Each row is a point on a landscape with many valleys, with its height.
A ball rolls from a point to whichever of its 4 nearest points has the largest drop for the distance, and stops where none of them is lower. Distance is the straight distance between rows; heights are no part of it.
k_422 (h 525): [ -9  16  -1  -3   0  18   8 -36  -7  13]
k_609 (h 567): [-12 -18   8   5 -27 -22  14  11 -14  19]
k_399 (h 315): [ -6  11  -1  -4  20   4  -3   8   5 -21]
k_887 (h 681): [ 12  -1  -7  -2  18 -16  -8  27  -2 -16]
k_726 (h 837): [  0 -11  -6   0  -8 -10   1  -2   8  -2]
k_304 (h 600): [ -9 -18  10   5 -22 -19   7  20 -11  14]
k_574 (h 451): [ -8 -16  -7  -3 -28  -4   8  -4  -8  18]
k_372 (h 682): [ -8 -17   2   2 -15 -15  -3  31  -8   3]
k_69 (h 561): [ -6  10  -2   1  -5   9   9 -39 -10  14]
k_645 (h 329): [  8  -1   6   4   1   4   6 -19  -9  10]
k_873 (h 508): [  9  24   3  -3  26  20 -18   3  16  -8]
k_508 (h 509): [  9  -4  -4   6 -14   0   5 -28 -13  18]
k_987 (h 565): [  5 -14  -1   0 -10   0   2 -13  -5  11]
k_49 (h 87): [  0  -5  -4   0   5  -9   1  -2   6 -14]
k_779 (h 393): [ 4 19  9  1 14 21 -5 -6 11  0]
k_220 (h 379): [ 5 20 10  2 11 20  3 -9  7  1]
k_118 (h 774): [  4 -11  -9   0   0 -13 -11  34  -3  -6]
k_730 (h 160): [  7  -9   4  -2   2   4   3 -15  -4   3]
k_796 (h 614): [ -5 -10   4   7 -26 -14   7  15  -3   9]
k_442 (h 359): [  3  12  10   3   7  13   6 -15  -2   4]
k_382 (h 418): [ -5  16  -5  -7  26  13 -10  10  12 -19]
k_646 (h 374): [-2  5  8 -3 17 14 -4 -1  3 -8]
k_308 (h 563): [  4  -5  -4   5  -2 -15  -3   7   8  -9]
k_249 (h 269): [ -1 -14  -7  -1 -14  -6   3  -7   1   6]
k_244 (h 629): [  8  -1  -4   4   6 -17 -10  18   1 -13]
k_499 (h 434): [ -3  15   3   3  -2  11  12 -29  -5  11]
k_705 (h 413): [ -5   7   5  -3  19  14  -5   4   6 -12]
k_829 (h 507): [-16 -14   1   0 -31 -17  14   3 -13  21]
k_14 (h 789): [ 10  -8 -14  -8  13 -17  -9  35   1 -16]
k_211 (h 400): [ -1  14   6   2   2  10  11 -26  -5   9]
k_15 (h 240): [  0  -8  -2   6 -20 -14   1  14   1   2]
k_18 (h 363): [-3 -2  7 -3 14  7 -3 -4  1 -9]
k_450 (h 319): [ 2 -1  9 -1 10  8  1 -9 -2 -3]
k_560 (h 135): [ -8 -12  -4  -1 -30  -9  10   4  -1  12]
k_946 (h 448): [  0 -11  -1  -4   4  -4  -1  -8   3  -5]
k_541 (h 510): [  8 -14  -2   1 -13   2   1 -19 -11  18]
k_972 (h 578): [ -2 -18  -7  -3 -21  -1   5  -9  -6  15]
k_106 (h 408): [ 10  -6   2   4  -6   1   5 -21 -12  12]
k_945 (h 750): [ -8 -13 -12  -5  -4 -17  -7  41  -4  -7]
k_971 (h 778): [  3 -10  -2   7 -14 -13  -6  25   0   0]
k_474 (h 673): [ -4 -11  -6   1 -21 -10   7   4   2   7]
k_176 (h 355): [ -4  -2  -1  -4  10   0  -1  -2   6 -17]
k_463 (h 387): [ -1  21   3  -3   2  15   6 -22   5   5]
k_666 (h 474): [  8   4  -6   4  12 -16  -5  17   2 -19]
k_387 (h 452): [  6  22   6  -2  20  22 -14  -1  14  -7]
k_394 (h 109): [ -2  11  -5   0  18  -7  -3  13   7 -22]
k_607 (h 449): [  0  14   5  -5  22  18 -11   5   7 -10]
k_912 (h 389): [  2  24   7   1   8  18   3 -15  11   4]
k_654 (h 475): [  1  20  -3  -7  27  18 -18  12  13 -12]

Where does a ball stop that starts at each point below?
k_118: k_394
k_607: k_730
k_873: k_730
k_304: k_560
k_499: k_730

Call two points neighbours if one is among the 4 nearest of the other. Go from one point of each pair to the other, from neighbour to neighbour, staying as low as possible. Name the highest point that can't be avoided.
k_249, k_730: k_987
k_49, k_394: k_176
k_730, k_394: k_18
k_249, k_560: k_972
